Each row is a point on a tangle of strands that fork, close into loops and nearly touch. The rows are in no order.
Points whose rows are less than 48.9 apart are linked; no others are. Some points are linked to none.
Somug: -2, 9, -1, -18, -4, -4, 14, -15, -15, -18, -1, -3, 4, -2, 2, -6, 9, 7, 11, -3, -3, 0, -4, -1, 14, -5, -6, -5, -17, -13, -16, 18, -6
Saled: -17, 8, -5, 7, 4, 1, -10, -13, -7, 2, 7, -14, 8, 8, -8, -9, 7, -8, -5, -5, -16, -11, -8, -20, -23, 4, 6, -5, 5, -8, -2, 25, 2
bepoz: -7, 10, -4, -11, -4, 10, 9, 9, -3, -5, -5, 2, 5, -2, -10, -2, 2, 22, 17, 12, 2, 16, 12, 10, 15, -9, -9, 4, -11, -5, -1, 2, 4
Vubu: -1, -1, -10, -6, 1, -9, -6, 16, -21, 7, 2, 0, -1, 2, -8, 1, 8, 12, 8, 10, 0, 3, -5, -7, 7, -3, 1, 16, 5, -13, -9, 15, 1
bime: 7, -1, 18, -2, -2, -15, -6, 30, -7, -11, 1, -3, -2, 3, -9, -1, -3, -8, 1, 4, 3, -5, 8, 4, -2, 15, -2, 17, -2, -8, 7, 12, -16
tizu: 7, -3, 1, -12, -9, -11, -15, 26, 11, 3, -1, 11, -10, 1, -3, 18, -6, -3, 18, 9, 14, -3, 8, 6, -2, -14, 5, 18, -22, -3, 16, 3, -3
Bis: 4, -15, 12, 5, 16, 0, 18, 11, 13, 13, 3, -5, -10, 2, 12, -3, 4, 0, -6, -14, 8, 6, -8, -2, -8, 3, -16, -8, 8, 8, -6, -4, 4
tal: -8, -11, 3, 4, 7, 23, 8, -20, 3, 14, 5, 1, 1, -14, 17, -18, 6, -5, 2, -9, -21, -1, -16, 0, -2, 16, 2, -10, 8, 5, 3, -5, -4
vuf: -3, -18, 2, 5, 10, 11, 15, -5, 11, 10, 18, 13, -7, -4, 1, -17, 8, 0, -6, -10, 4, 15, -4, -11, -14, -2, -2, -11, 11, 7, -1, -1, 10
pufut: -2, 3, -11, -15, -25, -8, -8, -13, -16, 5, 1, -3, 4, 5, 4, -14, 8, 10, -4, 17, -9, -5, -6, -4, -6, 5, 1, 5, 3, -1, 13, 13, -4
Padev: 2, 8, -6, 5, 2, 31, 7, -13, 11, -2, 9, 10, 9, 2, -17, -12, -18, 13, 2, 15, -18, -21, -4, -2, 7, 14, -4, -24, 5, -5, -10, -10, 1
tutim: -2, -2, -2, 7, 18, -1, 6, -10, 3, 2, -8, 17, -11, 0, 8, -8, -7, -3, 0, -2, 4, 9, -6, -7, -4, -4, 13, -10, 3, 8, 13, -17, 0
kofu: 18, 20, -12, 3, 0, 8, -4, 9, 9, -17, 0, -16, -4, -6, -4, 19, -3, 10, -26, -4, 0, 6, 2, -4, 3, 0, -2, -2, 2, -6, -7, -10, 16
Gizen: 5, -7, -16, 4, 11, 0, -2, 11, -7, 10, -1, 16, 12, 1, 8, 16, -3, -1, 6, 17, 5, 1, -2, -3, 0, -11, 13, 6, -4, 3, 5, 1, 5
Noz: 13, 6, -4, -1, 0, -9, -5, 9, 16, -7, -2, -1, 0, 0, -12, 12, -15, -10, -29, -5, 23, 5, -6, -14, -7, 2, 3, 2, 4, 0, 2, -6, -4
paza: -2, -10, 28, 11, -3, -12, 5, 14, 11, 18, -20, 0, 0, -14, 3, -11, 2, -8, 9, -18, 10, 19, 13, 16, -10, -7, 7, -8, -3, 14, 23, -1, -4
Mazik: 9, 18, -8, -2, 2, 23, 8, -10, 10, -16, -4, 11, 3, 9, -21, 5, -6, 9, 3, 7, -11, -16, -4, 9, 23, 15, -8, -18, 8, -9, -10, -9, 11
duk: -9, 2, 7, -2, 6, -12, -5, -2, 11, 4, 5, -7, -12, 7, 0, 3, 9, -4, 1, -5, -10, -5, -1, -5, -4, -1, -4, -4, 1, 7, 3, 15, 9
toz: -5, 8, 7, -3, 3, 5, -17, -12, 5, 12, 4, -7, 5, -5, -6, -1, 24, -12, -18, -24, -24, -10, 6, -15, -5, 9, 0, -11, 19, -1, 11, 11, 8
zud: -3, 5, -5, -4, 8, 13, 17, -4, 6, -16, -5, -1, 1, 3, 1, -11, -8, 12, 27, -2, -2, 3, -7, 7, 28, -2, -10, 4, 1, -9, -20, -3, -14
pugit: -4, -10, 18, 8, 16, -3, -3, -24, -5, 16, -7, 0, -4, -11, 28, -5, -6, -6, -16, -22, -8, 7, 12, -2, -11, -2, 2, -9, 13, 15, -2, -9, -4
Terid: 5, -12, 15, -10, -4, -8, -5, 5, -6, 9, -10, 2, 3, -2, 21, -1, 2, -4, -17, 4, -9, -9, 5, 6, -23, 5, -1, 6, 5, 13, 7, 15, 1
gebud: 13, 5, 14, -6, -4, -18, -3, 22, -6, -11, -5, -11, -6, -7, -13, -1, 3, 3, -4, -7, 6, 12, -10, 6, 10, 15, 0, 6, 3, 4, 7, 1, -11
koro: -6, -5, -8, -3, 6, 2, 5, 18, -9, 14, -6, 8, 12, 4, -11, 13, -11, 10, 20, 17, 4, -18, 7, 10, 9, 3, -4, 10, -10, 1, 11, -12, -5
ral: 10, 12, -3, -5, -12, -12, 0, -9, -5, -15, 13, -20, -2, 9, 8, 5, 12, -3, -16, -5, 6, 4, -9, 4, 4, 13, -5, 4, 3, 0, 6, 18, -2
Suf: -2, 3, -6, -13, 10, 7, 15, 4, -4, -8, 8, -1, -7, -1, 12, 1, -2, 10, -3, 4, 6, 17, -11, -1, 11, 0, -8, -1, 6, -8, -15, -20, -1
vob: 0, 6, 2, 1, -12, 4, 7, -12, -7, -1, -7, -9, 8, 1, -3, -9, 10, -5, 5, -7, -19, -24, -5, 2, -4, 13, -6, 5, 0, -1, -3, 15, -9
Rebe: 2, 15, -16, -10, -5, -3, -15, 8, -10, 12, -11, 4, -2, -10, -17, 21, -3, 18, 8, 6, 7, 5, 2, 0, 14, -19, 1, 15, -12, -3, 8, 4, 8
fuge: -6, -11, 16, 8, -5, -17, -8, 5, 3, 15, -11, 4, -6, -9, 3, -4, -4, 8, -2, -10, 10, 13, 12, -2, -7, -9, 5, 7, -4, 15, 20, 3, -4
lutug: -19, 8, -9, 8, 5, 10, -14, -12, -1, 9, 12, 3, 6, 17, -5, 4, 0, 10, 3, 15, -13, -12, 8, -21, 5, -5, 7, -3, 6, -25, 5, -4, 17
demeg: 6, -6, 6, 5, -8, -10, 4, 0, 5, 4, -12, 1, -2, -11, 9, -2, -10, -1, -4, -14, 15, -1, 10, 11, -8, 3, -6, 14, -7, 13, 2, -5, -11
bune: -6, 7, 11, -20, 9, 2, 9, -11, -7, 0, -7, -4, -9, -11, 21, -9, 6, -13, -4, -15, -12, 9, -7, 10, -5, 6, -12, -9, 3, 5, -1, -12, -8
Tulok: 7, 6, -6, 14, -20, -2, -3, -9, -4, -8, 6, -2, 1, 7, -14, -7, 16, 3, -11, -13, -10, -9, -6, -8, -19, -3, 10, 8, 2, 2, -1, 6, 15
Sus: -4, -17, 16, 23, 20, 17, -4, -26, 17, 4, 1, 7, -4, -8, 11, -4, -8, -16, 0, -24, -23, -12, 2, 6, -10, 6, 12, -12, 20, 19, 0, 4, -3
Muvub: -8, 12, 12, -19, -13, -11, -13, 5, -10, -8, -5, -23, -3, 7, 15, 15, 18, -6, -23, 5, -2, 11, -4, -2, 15, -4, -13, -2, 16, -2, 4, 10, -6
bisir: 9, 6, -7, -9, 13, 16, 12, 5, 4, -4, 0, 10, 2, -14, 1, -6, -8, 6, 11, 9, 3, 5, 4, 4, 4, 8, -13, 3, -2, -7, -5, -22, 0
roze: 14, 0, -5, 1, 4, 4, 2, 20, -2, 3, -7, 18, 12, 6, -27, 20, -5, 2, 10, 5, 0, -23, -1, 10, 13, -2, -1, 11, -8, 0, -4, -3, -3
bok: -5, -2, -17, -1, 5, -3, -15, 24, -6, 14, -3, 10, 6, -12, 6, 8, -8, 8, 17, 25, -2, 9, 5, -1, -3, -19, 17, -1, 5, -2, 15, 4, 16
kasit: 1, 7, 0, -12, -2, -13, 5, 7, 5, -10, -11, -15, -7, -5, -11, 0, 1, 16, 13, 4, 10, 14, 5, 10, 17, 4, -16, -2, -12, -8, 1, 5, 4
talu: -6, -22, -2, 0, 10, 8, 8, -17, 11, -2, -6, 9, -1, -2, -4, -5, -18, -13, -3, 4, 15, -11, 4, 7, -11, 12, -13, -12, -6, 9, -4, -11, -7
riruv: 10, 5, 5, -5, 2, -7, 0, 3, -9, -9, -11, 0, -16, -5, -20, -8, 6, 6, 2, 2, 1, 2, -7, 3, 10, 10, -1, -7, 0, -2, -3, 3, 8
Funi: 2, -10, 5, 17, 1, 24, 16, -16, 14, -7, 6, 9, 4, 1, -1, -22, -6, -1, 2, -3, -3, -13, -8, -9, -14, 6, 7, -7, 9, -5, -4, -25, 6
mife: 9, 8, -16, 13, 6, 3, 8, 7, 0, 1, -8, -2, 8, 13, -8, 6, -13, -1, -20, -2, 5, -7, -9, 5, 5, 3, 4, -2, 10, -10, -16, -17, 2
gukur: 7, -6, -9, -19, -13, -14, -26, 24, -4, 9, 5, -4, -11, 10, -7, 17, -5, -9, -11, 18, 14, 10, -4, 2, 5, -10, -2, 2, 2, -7, 1, 11, 4
kun: 3, 21, -14, -17, -4, -6, -9, 9, -7, 0, -11, 7, -5, -3, -11, 8, -1, 19, -12, 13, 4, 16, 0, -4, 17, -17, 9, -5, 0, -1, 2, -8, 6
fadur: -2, -8, -12, -13, -9, -9, -17, 6, -18, 3, 3, -5, -1, 11, 4, 8, 1, -13, -8, 11, 1, -1, -11, 2, -4, -6, -4, 8, 7, -14, -10, 18, 2
Rabuk: 10, 0, 15, 10, -9, -7, -4, 13, -7, 5, 2, -13, -4, -6, 6, 4, 8, -4, -29, -9, 1, 12, -10, -6, -2, 1, -6, -3, 16, 8, -6, -13, 1
pebu: -5, -9, 11, 12, -14, 4, -8, -16, 3, 3, -9, -6, 6, 2, 8, 5, 2, -20, 2, -14, -4, -25, 9, -7, -19, -6, 0, 8, -4, 4, -1, 6, 6
veki: 13, -12, -12, -11, -17, -14, -23, 33, 0, 12, 12, 8, -11, 0, 2, 9, -7, -8, 9, 17, 10, 15, 6, 9, -1, -17, 5, 8, -11, -8, 12, 14, -4
dezo: 4, -13, 14, -3, -5, -11, -18, 1, -6, 12, -4, 2, -6, -4, 4, 4, -1, -7, -22, -9, -7, -7, 4, -6, -21, -14, 6, -4, 10, 13, -4, 22, 5
zit: -1, -3, 3, 9, 3, 18, 19, 2, 16, -10, 0, 4, 0, -4, 7, -1, -12, -2, 17, 9, 4, -6, 11, 17, 4, 12, -16, 2, -8, 1, -3, -20, -17
monur: -23, -13, 16, 3, 5, 1, 7, -11, -1, 13, 2, -11, 1, -9, 2, -4, 10, 0, 23, 7, -6, -18, -1, -13, -9, -2, -2, -7, -8, 7, -3, 3, 3
losa: 3, 3, 2, 12, 9, 17, 6, -14, 0, 1, 11, 12, 2, -7, -10, -16, -9, 16, -4, 10, -8, -4, -2, -15, -4, 11, 5, -11, 9, -15, -1, -13, 8
Nuta: -7, -4, 12, 14, 11, -1, -2, -22, 8, 12, 10, 18, -9, 3, 6, -11, -1, -9, 1, -9, -6, 3, 4, -5, 1, 4, 21, -12, 2, 20, 7, -5, 4
Sol: 5, 6, -9, 12, -4, 2, -4, 0, 7, -1, -9, -7, 3, 28, -12, -7, -6, 5, -8, -3, -3, -16, -2, -9, -1, -2, -9, 4, 12, -9, -10, -1, 1
mide: -6, -21, 10, 2, 14, 7, 5, -1, 8, 12, 14, 1, -13, -20, 10, -22, 1, -2, -4, -12, -1, 35, -3, 3, -8, 1, 6, -11, 10, 21, 10, -10, 8
pulu: 5, 11, -14, -7, 0, 1, -3, 4, -5, -19, -5, -6, 7, 7, -17, 20, -9, 13, -12, 0, 10, 21, 4, 9, 31, -3, -5, 1, -10, -5, -14, 12, -4
dusiv: -8, 10, 7, -20, -12, -20, -6, 15, -17, -5, -5, -19, -2, 13, 11, 9, 10, -4, 3, 3, -4, 22, 1, 7, 11, -12, -6, 4, -2, -4, 1, 1, -4
dasos: -15, 11, -4, -16, -4, -4, -5, -15, -4, -9, -9, -4, -5, 12, 3, -1, 9, -10, 10, 6, -1, -4, -7, -4, 6, -10, -7, -1, -9, -13, -11, 21, -4
bot: 12, 15, -4, -8, 10, 3, 4, 23, -8, -3, 2, 11, 19, 3, -16, 31, -2, -4, 5, 2, 15, -3, 4, 11, 15, -1, 3, 13, -12, -5, 7, -1, -5
nenu: -13, 0, -14, -15, -3, 3, -4, 8, -7, 5, -3, -4, 6, 10, 3, 2, -1, 20, 16, 21, -4, 9, 0, 4, 16, -13, 0, 8, -1, -12, -5, 12, -4
Goke: 1, 4, -7, -11, -12, -5, -18, 23, 0, 5, 3, 1, -2, -2, -8, 12, -3, 21, 20, 10, 7, 6, 13, 9, 12, -10, -3, 19, -15, -10, 23, 3, -3
Buf: -1, 11, -14, -13, -3, -8, 0, 10, -14, -25, 11, 19, -2, 20, -16, 10, -10, 3, -4, 1, 6, -15, 9, 9, 5, -1, 6, 21, 1, -7, 7, 7, -9
kebep: -7, 3, 14, 5, 4, -3, -8, 0, -1, 11, -9, -7, -6, -17, 17, 7, 5, -1, -22, -23, -2, 12, 1, -5, -10, 1, -3, -5, 10, 10, 1, -10, -1
dud: -5, 6, -15, 9, -18, 3, -4, -14, -13, 2, 5, -8, 11, 11, -4, -9, 2, 1, -9, -3, -13, -3, -6, -21, -15, -9, 9, 3, 5, -17, -4, 8, 12
Libas: -5, -9, 11, -8, -2, -13, -27, 14, 2, 18, -2, -9, -6, -7, 15, 21, 11, -17, -24, -4, -9, 9, -4, -6, -14, -8, 9, 0, 5, 14, 9, 17, 6
lobal: -6, 7, -1, 14, 11, 0, -14, -21, 1, 6, 7, -9, 7, 7, -4, -13, 9, -17, -11, -16, -15, -18, -1, -13, -12, 16, 5, -12, 8, 4, 4, 8, -2
Nadu: 3, -4, 15, 1, -2, -20, -1, 25, -2, -4, -1, 2, 14, 1, -4, -4, -7, -10, 5, 12, 16, 6, 18, 19, -9, 5, 1, 21, -14, 3, 5, 11, -15
Punom: 8, 12, -7, -2, -1, 14, -2, 1, 18, -15, -6, 6, 4, 10, -18, 1, -7, -4, -1, 5, 1, -12, 6, 0, 5, 2, -13, -7, 2, -10, -17, 0, 5
rafip: 1, -21, 30, 21, 6, -5, 2, -2, 19, 9, -4, 7, -2, -12, 2, -11, -8, -3, 18, -8, 16, 19, 16, 15, -10, -12, 6, -12, 6, 10, 14, 0, 3
Pasem: 7, 18, 6, -9, -10, -10, -7, 4, -12, -8, 3, -25, 3, -5, 12, 11, 9, -6, -24, -8, -3, 12, -5, -1, 2, 7, -10, 9, 4, 6, -1, -5, -8
Sifo: -2, -11, 16, 17, 1, 1, 4, -19, 26, 8, 5, 9, -2, 7, 11, -1, -7, -8, 3, -1, 4, -13, 3, -1, -2, -2, 2, -6, -1, 18, 5, 2, -1
bafil: -3, -17, 9, -2, 6, 16, -3, -4, 7, 8, -1, 7, -7, -20, 14, -19, 15, -3, -3, -14, -9, 20, -10, 9, -8, 14, 2, -8, 12, 20, 10, 2, -6
gage: 2, -22, 19, 26, 11, 13, 0, -10, 9, 8, 6, 7, 5, -19, 3, -18, -13, -9, 8, 2, -1, -1, 10, 2, -1, 7, 8, -21, 9, 13, -6, -10, 7
duse: 0, 6, -16, 3, -11, 1, 15, -11, 10, -16, 1, -20, 0, 23, -12, 7, 4, 13, 5, -7, 2, -7, -14, 1, -9, -7, -4, -1, -1, -13, 2, 5, 12
nugut: 1, -11, -1, -2, -11, -12, 7, 14, -20, 0, 1, 5, 18, 2, 0, 4, -4, -11, 8, 17, 14, -10, 11, 13, -11, 3, 3, 18, -12, 8, 9, 4, -7
fugu: 3, 0, -10, 13, 1, 3, 1, -10, 28, 3, 5, 0, -3, 5, 4, 7, -7, 1, 11, -6, 2, -17, 4, 0, 9, 2, -7, -2, -11, 9, -3, 0, -5
Vefe: -17, -19, 20, 9, -4, 4, 5, -1, -12, 25, -2, -3, 8, 3, 14, -4, 19, -9, 13, 9, -14, -13, -7, -3, -9, -3, 2, -1, -7, 16, 10, 10, -1
salir: -2, 10, -12, -14, 3, -4, 13, 3, 2, -20, 1, 13, -10, 12, -7, 8, -3, 12, -2, 13, 9, -8, -5, 1, 0, -4, -3, 9, 0, -3, 12, 0, -2
Tero: -11, 14, -11, -8, 6, -1, 2, -4, -15, 0, -15, 4, 5, -6, -11, -2, -7, 18, -5, 12, 6, 22, -8, -7, 19, -11, 10, -14, -1, -16, -8, -12, 6
kazir: -8, -7, 12, -1, 25, 8, -4, -30, 5, 6, -1, 5, -6, -12, 10, -11, -5, -9, -19, -27, -22, 3, 4, -5, -15, 11, 13, -12, 12, 19, 1, 2, -6
Kud: 1, 5, -4, 3, 5, -10, -12, 1, -3, -2, 3, -9, -15, 1, 7, 5, 13, 8, -6, 6, -5, 0, -6, -24, -6, -11, 7, 1, 0, -2, -1, 10, 20
Gemeb: -4, -1, 4, 3, 16, -4, -5, 16, 10, 9, -7, 9, 1, -4, -16, 1, 5, 4, 5, -5, 10, 5, 7, -15, 5, -7, -1, -5, -3, -2, -10, -8, 8
pifo: 7, 10, -11, 0, -12, -5, 7, -4, 7, -14, 7, -24, -6, 19, -6, 4, 11, 1, -8, -8, -13, 0, -16, 6, -3, 4, 2, -7, 13, -3, 0, 16, 8
Nisub: 4, -1, -26, 2, -14, 6, -6, -4, 1, 0, 8, -8, -1, 15, -8, 15, 4, 12, 10, 6, -2, -17, -4, 1, -9, -13, -2, 5, -5, -16, 7, 12, 15
Mezer: 15, 5, -4, 13, -8, 5, 8, -11, 13, -9, 5, -6, -9, 3, -11, -14, 10, 8, 0, -20, -6, -6, -6, 2, -5, 3, 0, -8, 6, 3, -1, 8, 3
bire: -12, 6, -7, -4, 11, 8, -6, 6, 12, 7, -6, 6, 4, -1, -26, 6, 0, 8, 19, 17, 6, -5, 4, -7, 10, -6, -12, -12, -9, -3, 1, -7, 10
gofe: 5, -9, 8, 0, 1, -2, 22, 19, -14, 4, 0, 14, 13, -5, -9, -3, -5, -3, 14, 12, 9, -6, 13, 15, 8, 10, -7, 12, -5, 5, 8, -15, -8
bepeg: -9, -4, -1, 13, -12, 5, -9, -11, 7, -9, 6, -12, 6, 14, 9, 3, 1, -15, 9, 5, -5, -35, -1, -9, -15, 1, -7, 3, -10, 0, 3, 9, -2
toman: 16, 0, 0, 17, 7, 2, 1, 0, 13, 0, -7, 20, 4, -4, 7, 8, -13, 2, -7, -1, 6, -7, 12, -4, -6, 0, 2, -1, 3, 2, -5, -8, 10
kevos: 14, 18, -14, 4, -9, -4, 6, 0, 5, -22, 3, -4, 3, -5, -11, 14, -1, 2, -17, -5, 17, 5, -4, 0, 2, 1, 4, 6, -5, 0, 1, -14, 1
Tudu: 9, -25, 3, 15, 18, 3, -3, -11, 11, 13, -2, 19, -3, -10, 0, -14, -17, 9, 2, -12, -4, -1, 8, 3, 1, -2, 8, -13, 10, 12, -14, -11, 0
Gipu: 0, 3, 4, 6, -2, -6, -5, 11, 2, -1, -6, -2, -4, 4, 5, -1, -1, -5, -27, 6, 23, 21, -3, -5, -8, 3, -2, -6, 2, 1, 1, -14, 0
Kavak: 5, -1, 13, -16, 1, 14, 13, -1, 4, -16, 7, -3, -3, -7, 16, -5, 6, -23, 1, -15, 2, 3, -7, 16, -1, 14, -12, 6, 2, 2, -2, -6, -13
Nesum: 12, 10, -11, -15, 6, 10, 10, 2, -2, -31, 3, -2, 3, 0, -7, 9, -9, 11, -7, -7, 3, 23, -1, 16, 31, 5, -3, 5, 5, -12, -17, -4, -9
kaz: -14, 1, -10, 6, 0, -3, -18, -14, -1, 19, 10, 1, -1, 13, 6, -3, 1, -6, -6, 8, 1, -13, 8, -20, -3, 5, 5, -2, 8, -5, 10, -6, 6
Pabe: -7, -18, 6, 17, 0, 26, 11, -23, -1, -1, 11, 6, -6, -6, -5, -3, -10, -1, 8, -8, -7, -25, 2, -13, -5, 4, 11, -15, 1, 9, -7, -28, -6
Kes: -1, -4, 6, 22, -16, 16, 20, -22, 14, -6, 8, 3, 12, 7, -10, -10, 0, -15, 2, -9, -3, -18, 2, -6, -21, -6, 4, -10, -1, 0, -5, -13, 12
fafe: -1, 5, -2, -21, -4, -18, -5, 23, -22, -17, 11, 7, -4, 4, -10, 10, -2, 1, 1, 9, 8, 2, 9, 15, 10, -7, 12, 17, -6, -6, 9, -1, -11
migi: 2, 2, -1, -15, 12, -15, 14, 23, -30, -5, 6, -4, -1, 8, -6, 6, 0, -2, 4, 1, 6, 8, 1, 15, 8, -2, 6, 11, -5, 0, -7, -4, -9
fizo: 5, -4, 2, 16, -17, 2, -1, -8, 5, 14, 2, 1, 15, 8, 8, 3, 11, -24, -10, -18, -1, -9, -6, -7, -17, -5, 6, 5, 6, 8, -6, 9, -1
muz: 11, 5, 8, -1, -7, -5, 5, 5, -1, -9, -5, -1, -4, 6, 12, -14, 0, -12, -9, 4, -11, -16, 3, 8, -14, 14, -5, 6, 7, 9, -2, 13, -5
pamin: 2, 3, -19, -5, -23, -1, 1, -19, -8, -2, 19, -12, 1, 4, 4, 4, 5, 13, 5, 13, -11, -14, -8, -1, -6, 1, 0, 9, -11, -4, 6, 14, 2
lekas: -3, -1, -8, 2, -3, -5, 6, -6, 4, 6, -3, -1, 2, 1, 13, -6, -1, 11, 1, -2, 1, -6, 2, -2, 3, 2, -12, 10, -4, 4, 2, -3, -16
tokip: 5, 3, -4, -6, -14, -4, 7, -5, -15, -18, -7, -10, 1, 7, -2, 9, 12, 15, 5, -13, -1, 6, -17, -2, 13, -5, 4, 6, 3, -20, -16, 13, -2
dimov: -1, -4, -10, 8, -8, 0, 4, -21, 2, 0, 4, -9, 10, 4, 9, -1, -3, 3, 9, 12, -14, -21, 2, -6, -23, 1, 2, 4, -19, 2, -2, 5, -4
luf: -18, 9, -6, 2, 4, 5, -13, 1, 4, -4, 1, 5, 5, 3, -8, 1, 10, 8, 15, 25, 6, -7, -3, -19, 6, -3, 3, -1, -1, -15, 10, 4, 14
Rilut: -1, 6, -11, -13, 12, -3, 25, 11, -18, -4, -2, 6, 2, 10, 12, 2, -6, 7, 7, 14, -3, 11, -3, 10, 14, -7, 0, -1, -3, -7, -13, -12, -11
zolud: -9, 5, 3, -4, 0, -12, -24, 0, 1, 17, -5, -7, -3, -6, 15, 9, 13, -17, -6, -7, -3, -1, 3, -4, 1, -7, 2, 0, -9, 7, 7, 14, 4
nad: 7, -1, -7, 5, 2, -10, -18, 12, 4, -1, -5, 4, -6, -1, 7, 18, -6, 5, -7, 12, -1, -4, -8, -10, 0, -6, 18, 10, -5, 1, 11, 3, 15
val: 12, -2, 3, -4, -1, -4, 8, 9, -5, 0, -3, 3, -6, -20, 10, -11, -13, -5, -13, -12, 14, 19, 4, 14, -2, 10, -10, 16, -1, 7, -12, -19, -11
belad: 8, -1, 15, 0, 0, 3, 12, 10, 10, -18, 6, 1, -5, -8, 10, -5, -4, -13, 17, 1, 10, 5, 8, 19, 13, 17, -7, 8, -3, -2, 7, -14, -14
vuzi: 5, -17, 0, 11, 5, 5, 4, 8, 7, 6, -3, 4, -5, -22, -7, -15, 6, -5, 12, -12, 7, 11, 0, 0, 2, 0, 0, -2, -5, 4, -12, -5, 3
boni: -16, 5, -12, -3, 21, -13, 1, -2, -2, 2, -6, 1, -9, -5, -1, -1, 2, 2, -1, 6, 6, 21, -11, -9, 0, -13, 12, -6, 0, 11, 2, -8, 6
tira: -13, 8, 10, -22, -13, -13, -12, 4, -9, -14, -1, -11, -3, 11, 4, 8, 6, -1, 15, 0, 6, 3, 5, 8, 17, -5, -14, 9, -9, -15, -4, 17, -10
Mulak: -10, -21, 17, 23, 16, 2, 5, -5, 8, 20, -7, 3, 6, -9, 12, -15, -10, -4, 16, 6, 10, 15, 22, -3, -5, -10, 12, -12, 3, 12, 4, -14, 5
gan: -1, -5, -2, 0, 7, 1, 11, -16, -7, 4, 9, -3, 0, -10, 11, -18, 3, -4, 0, -9, -3, 5, -9, 1, -3, 14, -4, -18, -6, -4, -9, -11, -2
mubu: -15, -9, 7, 5, 0, 14, 15, -17, 3, 15, 10, -4, -3, 5, 3, -2, 6, -9, 12, -5, -8, -24, -13, -15, -4, 3, 0, -15, -8, 2, -6, -12, -5
Gined: 5, -3, 5, 0, -2, 5, 2, 13, 0, 8, 2, 0, -1, -19, 10, -16, 7, -7, -2, -6, 5, 29, -8, 8, 10, 11, -7, 2, 5, 1, -10, -10, -10
teb: 10, 24, -8, -1, -2, 8, -3, -5, -4, -3, -4, 3, 16, -10, -8, 3, 2, 20, 1, 20, -10, -2, 11, 0, 3, 1, 4, 4, -11, -14, -6, 7, 17
lesod: 4, 6, -8, -16, 2, 9, 14, -15, -10, -26, -5, 3, -1, 2, -7, -6, -11, 13, 14, -5, -3, 19, 3, 8, 26, 3, -3, -3, -10, -18, -12, 7, -12

A tip is a point with one link. Name the tips that can be reached along the links from each point below, in the order of the rows.
nenu => bot, Tero
Mulak => Tudu, kaz, boni
Padev => mife, Vefe, Kes
Kavak => Bis, salir
Gizen => vob, bok

A fork is a point with three links, a tip a point with one. Leave the first point through the second and follow the links. Name the first fork or tip that comes.
vob / muz => bok
kasit / riruv => bot
bune / Kavak => salir
riruv / kasit => Tero
migi / Rilut => Bis
Gizen / nad => vob
